Points on a hilly landscape, in no order, each with its height.
A climber steps from a point to the highest of its 2 nearest points, and stops where none of them is higher. Distance is the straight distance between rows; heights are no part of it.
Gapiv (h 254): [165 109 102 141 151 160 130 134 145  76 127  87 107  53 140 130 133 180
 105 126]
zun (h 187): [122 102 134 160  98 132  95  51  95 180 124 188 173 186  74  91 102  42
 139 105]
puv (h 395): [132 108 103 117 148  93 137 125 129 116 112  75 118 107 141 132 145 138
 132 153]
dipe (h 266): [113 168 156 109 157 135 116  86 122 138 130 182 160 182 138 133 122 134
 176 132]
fisip (h 521): [161 138 144 127 118  68 102 170 132 123 119 141 152 104 136 120 125 118
 157 142]
pof (h 450): [ 85 149 148 124 130 161 156 141 147 135  65 130  42 144  94 126  87 125
 124 124]
vozom (h 252): [104 132 130 121 124 159 131 105 164 119 123 140  85 150 132 125 123 191
 101 123]
kude (h 107): [137  82 121 119 117 132 166 184 142 124 141 119 160 148 131 127 108 150
 139 129]
Guz (h 473): [111 140 116 118 104 146 170  84 141 136 103 137  87 123  80 164 161  88
 137 101]
telot (h 428): [112 101 127 123 113 137 158 105 119 128 126 111  83 149  99 178 177 123
 145  97]
fibag (h 447): [ 73 142 120 113 118 151 122 185 154 114 107 120 120 103 119 154 122 152
 124 132]
ber (h 280): [152 132 144 104  91 166 125 172 166 153 104 138  84  86 139 131 107 133
 119 159]
Bopez (h 216): [148 113 101 101 115 152 152  72 135 174 159 138 116 157 142 117 108  97
 111 145]
nazup (h 576): [121 169 111 101 101 124 127  64 114 148 128 189 140 116 112 108 172  75
 153 124]
guke (h 207): [155 108  93 129 127 161 111 176 115 113 139 103 134  57 148 131 152 167
 143 134]
Simat (h 227): [ 88 119 125 122 107 200 187 122 140 117  93  96  81 128 104 139  97  81
  90 106]
Lur (h 114): [128 117 134 138  83  96 148 138  85 128 130  89 142 139 107 109 141 132
 154 148]
Zuz (h 572): [ 95 141 153 138  93 114  95  99  80 125 164 141 127 162  77  95 108 138
 157 132]
kibi (h 408): [ 92 130 110 109 121 110 113 196 140  98 117 149 139 120 103 145 137 146
 171  96]
lum (h 169): [112 145 195 135 113 108  68  79 125 130 166 181 185 194 135 106 116  84
 116 118]
Vazor (h 270): [ 98 137  91 132 121 193 189  95 118 169 162 150 110 158 108 156  94 121
 115 115]
giv (h 417): [128 166 192 159 140  69 107 165 105 110 148 185 226 110 140 109 173 143
 129 134]
dibi (h 195): [107 137 142 116 167 189 175 197 133 119  58  77  69  58 135 114 132 135
  76 149]
Genu (h 707): [170 118 127 138 145 141 120 143 136  97 119  93 223  83 181 147 161 139
 137 124]
dumi (h 398): [177 115 125  89 120 131 119 110 142 135 125 138 101 157 161 138 150  71
 161 114]
sisu (h 531): [105 110 137 142 174 125 143 192 171 119  86  89  75 117 136 163 112 175
  92 129]
zegu (h 127): [156 102 114 131 117 148 195 183 129 119  96  98 144 111 135 108 119 167
 144 139]
giguk (h 522): [142 160 168 145 109  80  81 148  87 110 174 154 132 143 106 116 117 149
 158 126]
nub (h 431): [142 123 121  96 140 145 106 116 135 153 123 112  63 159 148 154 110  83
 155 136]
zum (h 528): [137 166 118 110  96 127 158  79 123 107 100 158 123 112 109 118 156 110
 147 111]
Far (h 293): [103 125  72 159 111 192 154  70 113 205 124 165 124 178 108 143  93  85
 104 103]
Nak (h 335): [164 130  99 158 149  92 121 208 120  91 125 135 183 120 152 122 135 162
 158  76]
nir (h 221): [114 148 117 113 122 136 130  82 139 110 157 172 114 169 123  96 109 169
 121 112]
mor (h 129): [123 105 126 122 174  66  82 136 148  85 182 150 181 136 135 111 122 152
 120 112]
geban (h 162): [128 125 120 133 146 103 116 149 128  70 194 153 168 109 105 121 112 168
 124  93]
vogi (h 143): [128 120 139 139  60 127 128 131 125 133 128 107 104 134 108 126 137 125
 107 128]
Mozol (h 321): [128 155 118 123 136 112 119 103 122  94 137  75 122 127 164 149 125 117
 129 150]
rek (h 467): [106 153 113 116 124 126 105  84 122 151 106 117 104 174 127 149 107  57
 155 121]
beg (h 418): [102 162 160 139 120 145 171 159 127 108  49  84  40 145 116 112 106 110
  91 116]
Puluz (h 267): [ 83  89 109 114  85 160 154 116 137 174 140  75  94 147 134 130 126 100
  59 146]
met (h 332): [112 188 145 143 140  92 132 141 140 125 115 148 122 141 129 153 125 178
 130 135]
lag (h 203): [118  96 162 132  91 191 162 109 136 109 120  76  60 114 100 126 120 105
  69 118]
feba (h 194): [109  80 135 151 116 156  93  38  76 202 138 153 142 190  78 124  99  67
 166 129]
nusi (h 466): [146 136 133 166 171  43 103 153  88  88 150 116 221 101 142  87 145 136
 143 133]
tos (h 702): [146 121 109  97 132 107 118 114 133 110 141 131 197  76 159  80 155 134
 142 160]
fop (h 379): [117 106 120 128 114 160 168 136 113 142 106  80  61 173 133 135 154 123
 115 109]
zur (h 148): [152  84 114 136 156 156 183 195 128 113  73  82  97  74 131  97 114 176
 128 142]
zomi (h 204): [101  97  97 165 138 170  91  31  90 196 111 170  89 177  66 137  85  90
 136 112]
per (h 179): [119 131 156 129  86 128  86  67 125 159 137 180 169 174 111 100 102  64
 124 122]
Mema (h 500): [ 81 115 107 135 107 156 103  79 126 157 100 126  77 168  92 139 115  77
 131 110]
fakop (h 634): [156  87 147 134 148 120 134 124 121 108 117  78 202 115 157 133 151 162
 162 160]
gili (h 571): [162 149 153 125 150  87  93 169  98 130 168 164 150 112 127 115 109 144
 172 152]
Gab (h 317): [150 130 124 146 153 145 155 139 147  71 115  67  65  70 128 154 132 143
  81 115]
Boteb (h 520): [138 125 145 139 162  67 100 151 110 105 150 166 175  76 105 124 186 155
 163 120]
dapuv (h 641): [157 126 138 116  85 120 105 118 123  97 122 100 180  80 145  97 147 115
 133 153]
zova (h 577): [129  81 169 120 137 124 133 101 113 101 154 104 186 127 122 148 166 161
 157 137]
Mik (h 292): [201 133  82 189 169  62 128 201 110 117 120 127 167  82 149 119 129 159
 145  96]
Bir (h 76): [140 102 164 132 156 127  55 138 154  87 131 112 150  88 140 157 112 174
 148 144]
gedog (h 311): [110 129  73 151  89 179 163  92 126 177 102 139  98 205 129 119 110  87
  83  84]
Dupip (h 523): [167 136 156 127 184  57 110 139  87 110 170 160 182 112 136  79 128 135
 169 159]
lesev (h 618): [156 135 135 146 118 128 105 140 142  67 118  73 185  80 167 138 103 124
 131 136]
vamuk (h 217): [100 116 154 100 134 193 147 159 139 110  72  70  53  90 125  95 106  88
  73 154]
vugon (h 56): [117 118  84 121 113 103 151 104 115 164 133 144 121 205 123 124 152  93
 151  95]
Dazo (h 610): [124 133 157 102 102 113 130  90 116 161 151 181 178 130 107 110 174 110
 147 137]
togot (h 215): [106 121  99 133 137 147  90  52 128 210 149 179  83 176  97 141  89  99
 117 127]
vimul (h 230): [106 130 102 127 155 119 104  47 117 189 144 184 131 199 113 119 100  87
 141 126]
zufan (h 385): [131 169 165 150 120 108  98 153 132 120 163 180 202 100 139 126 142 178
 115 135]
tik (h 487): [ 62 123 134 122 151 159 160 177 156 127 101 100  74 127 111 148  96 155
 100 132]
nupo (h 253): [150 124 136 121 137 149 186 102 149  97 104  73  86 100 137 172 146 120
 108 128]
sedu (h 192): [144 119  96  85 138 120 145 115 149 134 156 146 131 133 144 107  90 104
 139 149]
Peku (h 468): [158 122 126 157 173  61 123 160 125 128 128 144 192  89 134 134 166 191
 149 133]
fuges (h 330): [193 131 131 131 136 110  96 159 125 132 167 125 149 134 187 155 163 129
 134 116]
nobik (h 465): [145 106 127 126 175 104 134 156 141 117  88  67  79 113 156 164 130 154
 128 138]
zole (h 285): [145 117 120 121 129 124 113 153 138 115 175 118 126 135 151 182 146 126
 129  97]
zite (h 171): [152 107 137 131 149 173 192 172 129 138  91  80  72  52 130 131 147 162
 105 163]
tedu (h 588): [101 108 166 104 132 101 117 108 108 129 152 208 187 135  82  85 167  81
 166 113]
Mog (h 259): [148 118 149 108  87 160 125 128 155 159  95 111  49 116 134 106 119 107
  93 166]
fazel (h 244): [136 125 107 110 129 147 101 146 118 149 184  97  81 143 150 169 132 106
 130 129]
gimam (h 427): [104 157 123 140 122 160 132  93 120 152 100  72  85 182 155 145  93  74
 108 144]
nudad (h 340): [122 122 102 148 108 149 166  93 108 156 107 109  82 222 140 129 141 112
 121  92]
vati (h 646): [132 128 113  91 107 129 147 101 117 158 142 144 177 119 145  90 169 128
 146 170]
zurob (h 369): [193 111 154  99 129 120 108 122 157 143 146 158 150 143 174 143 158  95
 143 123]
mef (h 563): [114 101 150 103 153  76 111 155 122 123 157 195 180 112 101 122 196 119
 166 101]
Ditim (h 372): [139 135 152 154 138 117 166 156 142  85  72  73  45 102 111 136 126 140
  84 108]
beve (h 347): [161 158 138 129 120 109 113 133 144 117 157 165 151  76 136 134 133 174
 103 141]
bek (h 240): [121 100 103 134  91 143 139  60 129 181 163 100  87 169 129 135 105  92
  70 140]
logu (h 397): [130 153 111 147 165 102 149 160 131 125 117 120 162 112 157 154 137 196
 133 152]
vada (h 288): [117 158 156 142 125 142 132 141 151 128 125 144  94 136 126 160 110 213
 105 148]
Fezas (h 248): [102 125 102 109 115 192 179 122 156 148 116 140 113 151 121 148  94  96
 116 104]
rak (h 246): [ 76 138 115  98 171 132 110  70 125 181 128 171 140 188 122 138 112 114
 178 150]
rubug (h 196): [160 184  93 176 136  85 120 173 124  88 112 103 145  51 137 127 110 152
 117 130]
zul (h 173): [125 120 158 155  77 149 139 116 141 100 120  76  86 138 124 145 130 139
  72 114]
Vis (h 535): [ 85 139 106 136  90 135 118  75  94 147 140 149 117 163  72 106 112  98
 141 118]
gokek (h 177): [182 112 101 127 138 136 108 175  99 104 185 135 155  65 139 110 125 158
 153 131]
Muz (h 82): [102 120 105 116 119  89 143 117 109 138 154 117 155 157 115 142 164 110
 146 128]
badek (h 374): [115 134 114 130 110 107 116 198 134 108 117 147 196 112 141 125 167 153
 151 101]
Mev (h 290): [ 69 124  87 145  80 192 152 100 133 175 109  98  99 176 127 126 119  79
  59 112]
daz (h 378): [119 174 121 136 130 141 135 102 116 119 117  81  66 153 153 129 101 133
 101 151]
suma (h 291): [ 76 161 148 121 120 129 105 130 142 151 110 173 134 170 118 151 123 160
 149 133]
Sipi (h 101): [109 109 169 115 166  97  64 123 155  94 141 144 175 120 129 133 130 179
 143 137]
zarun (h 242): [164 133  87 184 178  89 139 200 130  98  96  85 125  66 128 130 106 171
 129 111]
sib (h 193): [120 159 132 126 140 117 132 118 119  94 185 184 152 146 109 111  95 180
 130 107]
sefal (h 479): [144 166 147 104 138  62  87 138 149 110 116 177 191 106 153 104 139 103
 144 140]
Kegi (h 238): [144 111 151 106 130 172 134 145 165 131  84  78  44  98 160  98 126 111
  57 156]
zes (h 165): [153 104  96  85 148 131 121 150 118 111 185 144 140  95 120 108 103 137
 164 140]
Dosem (h 306): [172 142 141 138  96 132 122 171 159 126 123 124 122  78 144 142 116 152
  98 149]
lok (h 443): [112 146 191 124 172  79  96 147 131 123 150 188 221 126 162 103 165 102
 139 138]

For each start below, name the point where the climber stops.
per: met
zegu: gili
zarun: sisu
vogi: gedog
guke: sisu
rubug: sisu
Sipi: met
ber: gili
zes: gedog

Call two points neighbours if one is among the 2 nearest of the other. Go from one point of each pair to the other, from neighbour to neighbour, staying as high as possible. Name the lowest point that can't be avoided.
tos and Genu: lesev
gili and sisu: Mozol
tos and gili: nusi
Zuz and gili: giguk
